Each row is a point on a landscape with many valleys, with its height.
A ball rolls from a point to the lowest of its 2 nearest points, and stops where none of them is lower. Distance is the straight distance between rows; heights are no part of it.
j253: 89, 110, 91, 106, 83, 94, 45, 46, 87, 124, 79, 85, 136, 113, 111, 77, 112, 70, 97, 103, 94  h=19.3
j144: 111, 94, 64, 53, 94, 136, 112, 135, 111, 137, 94, 72, 137, 131, 78, 71, 48, 122, 80, 129, 93  h=50.6
j883: 116, 92, 117, 97, 109, 78, 95, 104, 80, 116, 127, 136, 42, 99, 131, 153, 127, 76, 126, 75, 124  h=28.7
j672: 122, 51, 113, 95, 105, 98, 83, 67, 109, 99, 99, 99, 86, 119, 110, 118, 142, 84, 103, 110, 124  h=23.0
j799: 85, 101, 127, 102, 88, 61, 117, 23, 104, 62, 97, 80, 126, 109, 104, 70, 118, 113, 75, 113, 103  h=56.8
j964: 89, 151, 107, 101, 114, 50, 133, 122, 96, 97, 136, 90, 137, 80, 118, 44, 50, 120, 110, 103, 75  h=65.9
j122: 127, 98, 107, 111, 118, 92, 86, 72, 69, 127, 105, 129, 142, 77, 164, 103, 95, 56, 123, 101, 105  h=61.2
j941: 80, 117, 86, 96, 86, 88, 106, 97, 117, 85, 83, 88, 121, 97, 77, 77, 101, 120, 86, 94, 85  h=41.0
j790: 88, 132, 108, 67, 107, 73, 123, 118, 114, 83, 103, 100, 47, 131, 121, 84, 143, 135, 78, 96, 114  h=5.0
j191: 115, 88, 106, 85, 98, 85, 120, 133, 94, 100, 123, 135, 48, 89, 110, 143, 107, 104, 110, 75, 115  h=21.9
j22: 78, 122, 133, 115, 113, 61, 109, 73, 107, 78, 123, 107, 71, 99, 123, 93, 130, 98, 116, 86, 120  h=41.3
j51: 99, 93, 99, 111, 109, 106, 122, 138, 101, 93, 113, 119, 85, 77, 93, 123, 86, 110, 116, 84, 108  h=12.6
j18: 107, 76, 89, 104, 93, 126, 88, 114, 92, 107, 91, 113, 100, 87, 80, 136, 99, 89, 116, 93, 97  h=21.6
j923: 105, 98, 82, 62, 91, 128, 95, 108, 114, 126, 102, 53, 136, 157, 78, 45, 71, 132, 77, 145, 107  h=48.3
j734: 116, 89, 92, 91, 69, 102, 97, 95, 98, 74, 67, 103, 93, 82, 50, 151, 129, 106, 93, 61, 79  h=34.5
j243: 142, 81, 94, 114, 102, 118, 77, 89, 64, 133, 94, 121, 135, 64, 128, 112, 78, 67, 126, 103, 94  h=57.8
j725: 105, 98, 100, 78, 125, 96, 88, 140, 98, 137, 107, 110, 44, 129, 138, 115, 111, 89, 104, 105, 136  h=35.0
j411: 127, 64, 120, 103, 97, 97, 144, 89, 120, 68, 106, 99, 113, 76, 68, 119, 114, 128, 97, 94, 107  h=48.8
j352: 100, 121, 86, 98, 110, 92, 113, 138, 98, 130, 117, 105, 135, 98, 107, 69, 33, 107, 101, 121, 94  h=56.2
j865: 89, 110, 90, 100, 127, 109, 138, 159, 118, 93, 129, 96, 74, 102, 109, 68, 80, 140, 106, 122, 103  h=55.5
j513: 112, 72, 104, 75, 102, 127, 105, 87, 123, 109, 103, 64, 124, 138, 85, 71, 103, 112, 82, 138, 115  h=44.6
j112: 83, 122, 105, 94, 88, 79, 68, 57, 82, 101, 67, 116, 112, 105, 120, 98, 126, 70, 96, 76, 90  h=9.9
j146: 101, 128, 106, 87, 80, 59, 110, 72, 92, 83, 71, 114, 102, 89, 105, 108, 133, 100, 86, 60, 84  h=20.1
j908: 113, 72, 123, 106, 86, 87, 120, 49, 107, 65, 98, 87, 139, 89, 77, 98, 110, 108, 84, 108, 103  h=53.1
j868: 133, 68, 136, 106, 118, 91, 88, 45, 76, 111, 113, 113, 123, 91, 168, 112, 116, 58, 118, 112, 116  h=64.2
j174: 77, 121, 86, 96, 115, 98, 85, 152, 100, 118, 99, 121, 51, 112, 119, 115, 97, 92, 110, 92, 116  h=42.0
j895: 96, 93, 103, 86, 114, 109, 122, 147, 113, 88, 129, 115, 19, 110, 97, 132, 108, 117, 110, 95, 128  h=31.0
j316: 96, 78, 125, 108, 92, 76, 72, 16, 91, 105, 92, 104, 117, 117, 141, 78, 133, 71, 88, 114, 117  h=68.4
j491: 76, 97, 107, 130, 91, 102, 76, 68, 106, 88, 92, 103, 100, 94, 80, 99, 121, 84, 110, 95, 95  h=47.6
j916: 51, 130, 86, 110, 110, 105, 105, 148, 111, 78, 104, 101, 34, 112, 92, 96, 111, 125, 101, 95, 94  h=42.7
j477: 112, 85, 76, 82, 92, 121, 111, 148, 93, 138, 83, 118, 130, 68, 83, 132, 62, 85, 96, 88, 77  h=52.7
j299: 63, 139, 83, 82, 100, 115, 87, 140, 113, 90, 92, 89, 25, 136, 96, 80, 126, 128, 81, 103, 97  h=34.4
j158: 110, 106, 77, 83, 97, 114, 114, 133, 111, 118, 116, 80, 147, 109, 85, 69, 42, 122, 91, 123, 90  h=53.0
j760: 93, 108, 110, 112, 112, 85, 114, 106, 103, 94, 114, 106, 102, 81, 100, 96, 81, 99, 116, 96, 107  h=17.8
j579: 74, 116, 103, 130, 92, 89, 104, 106, 104, 55, 104, 109, 57, 61, 65, 133, 116, 108, 119, 70, 97  h=21.3
j698: 140, 54, 111, 69, 90, 83, 103, 70, 101, 95, 92, 107, 74, 113, 99, 129, 161, 100, 96, 83, 122  h=17.5
j65: 54, 119, 89, 127, 105, 104, 66, 98, 112, 101, 98, 89, 88, 123, 91, 72, 97, 93, 112, 102, 102  h=40.3
j259: 125, 67, 111, 108, 99, 106, 57, 32, 82, 132, 88, 105, 128, 114, 149, 94, 118, 56, 104, 129, 108  h=66.5
j973: 73, 133, 119, 110, 121, 66, 98, 82, 101, 97, 109, 101, 95, 110, 138, 67, 108, 90, 101, 108, 115  h=48.2
j488: 47, 125, 57, 116, 104, 137, 91, 161, 103, 124, 106, 98, 87, 113, 83, 85, 50, 102, 104, 104, 85  h=30.4
j188: 74, 100, 76, 84, 103, 125, 106, 172, 101, 127, 93, 126, 53, 108, 99, 129, 83, 111, 95, 91, 88  h=47.5
j710: 103, 85, 110, 116, 122, 96, 99, 93, 101, 117, 123, 102, 123, 90, 125, 94, 78, 81, 112, 119, 120  h=5.2
j806: 131, 76, 103, 86, 90, 104, 137, 118, 104, 88, 94, 103, 130, 79, 58, 118, 96, 119, 90, 87, 101  h=45.4
j705: 45, 139, 72, 124, 102, 95, 88, 139, 101, 94, 99, 108, 84, 91, 90, 86, 66, 103, 105, 81, 77  h=21.0
j807: 156, 35, 111, 114, 89, 164, 88, 69, 93, 103, 87, 67, 156, 82, 79, 110, 88, 78, 95, 136, 95  h=35.6
j921: 64, 106, 85, 136, 115, 139, 51, 95, 103, 125, 118, 81, 103, 130, 92, 86, 80, 69, 125, 126, 105  h=30.7
j884: 98, 97, 95, 136, 112, 132, 77, 95, 104, 133, 113, 88, 131, 103, 108, 91, 54, 71, 129, 125, 107  h=19.1
j897: 98, 125, 93, 102, 118, 88, 97, 104, 114, 124, 121, 87, 129, 129, 123, 56, 65, 98, 92, 138, 112  h=60.6
j971: 85, 134, 103, 122, 118, 82, 137, 139, 115, 80, 134, 83, 110, 83, 113, 61, 61, 134, 98, 120, 98  h=60.4
j704: 87, 152, 107, 69, 112, 55, 144, 109, 106, 63, 106, 102, 71, 104, 134, 66, 134, 138, 82, 85, 91  h=22.9
j327: 125, 43, 109, 101, 96, 142, 90, 59, 111, 102, 96, 67, 139, 123, 81, 93, 97, 91, 96, 145, 115  h=40.4
j52: 106, 109, 102, 75, 73, 67, 113, 101, 102, 73, 86, 110, 69, 97, 73, 128, 135, 121, 86, 57, 89  h=28.4
j320: 114, 97, 137, 87, 89, 65, 115, 53, 84, 75, 97, 112, 110, 80, 119, 115, 141, 99, 106, 74, 101  h=18.9
j374: 81, 139, 101, 88, 100, 65, 129, 91, 110, 66, 90, 89, 106, 100, 99, 63, 110, 130, 76, 89, 82  h=34.7
j170: 152, 48, 91, 109, 81, 172, 69, 72, 73, 106, 68, 82, 142, 74, 72, 132, 100, 75, 104, 111, 82  h=31.5
j400: 86, 111, 89, 134, 73, 123, 67, 53, 87, 89, 70, 72, 156, 92, 53, 92, 74, 77, 83, 108, 55  h=32.0
j967: 108, 104, 132, 110, 115, 75, 98, 76, 95, 91, 127, 118, 47, 107, 137, 124, 133, 86, 131, 89, 131  h=34.6
j647: 143, 72, 80, 99, 92, 146, 86, 121, 74, 143, 83, 110, 147, 70, 95, 125, 59, 77, 111, 101, 91  h=55.0
j387: 66, 145, 94, 97, 120, 98, 129, 160, 110, 72, 130, 110, 32, 106, 115, 85, 91, 136, 90, 105, 98  h=49.6
j142: 81, 122, 90, 129, 79, 104, 91, 90, 111, 84, 83, 76, 137, 88, 51, 88, 76, 107, 91, 92, 68  h=38.8
j186: 89, 90, 72, 83, 93, 132, 116, 173, 96, 129, 87, 120, 89, 84, 72, 131, 59, 117, 93, 74, 74  h=50.5
j178: 83, 110, 108, 114, 101, 91, 121, 120, 119, 55, 132, 106, 31, 94, 82, 119, 121, 124, 122, 82, 117  h=32.7
j769: 129, 63, 89, 105, 92, 144, 63, 82, 82, 115, 69, 104, 117, 82, 89, 134, 115, 69, 109, 92, 87  h=27.3
j504: 71, 149, 80, 78, 121, 82, 103, 142, 105, 110, 90, 103, 35, 128, 129, 76, 118, 124, 75, 101, 107  h=23.3
j23: 119, 74, 110, 91, 120, 103, 90, 105, 103, 130, 106, 106, 71, 121, 125, 110, 124, 88, 106, 120, 137  h=28.8
j593: 148, 67, 130, 75, 83, 66, 126, 71, 90, 79, 96, 114, 97, 90, 102, 138, 150, 106, 93, 71, 111  h=11.8
j215: 103, 93, 96, 120, 76, 118, 61, 36, 89, 103, 83, 82, 165, 103, 85, 88, 88, 82, 84, 111, 77  h=26.4
j372: 66, 149, 96, 127, 94, 84, 89, 108, 95, 82, 97, 122, 83, 71, 90, 110, 98, 94, 122, 70, 77  h=5.8
j5: 82, 132, 107, 117, 114, 62, 113, 88, 101, 102, 122, 81, 129, 101, 124, 45, 71, 103, 102, 119, 87  h=65.2
j600: 141, 61, 96, 69, 86, 122, 119, 111, 109, 98, 67, 88, 122, 97, 57, 119, 109, 106, 76, 99, 101  h=42.2
j206: 149, 51, 102, 96, 77, 117, 102, 81, 97, 81, 65, 98, 128, 87, 60, 153, 128, 97, 79, 78, 85  h=38.6

Two balls start at each pair of points below. Name the first point that both come to, or write none.
j897 and j174: none
j259 and j513: none
j327 and j206: none

Where does a ball stop that starts at each point below?
j964: j790
j908: j593
j734: j593
j477: j593
j5: j51
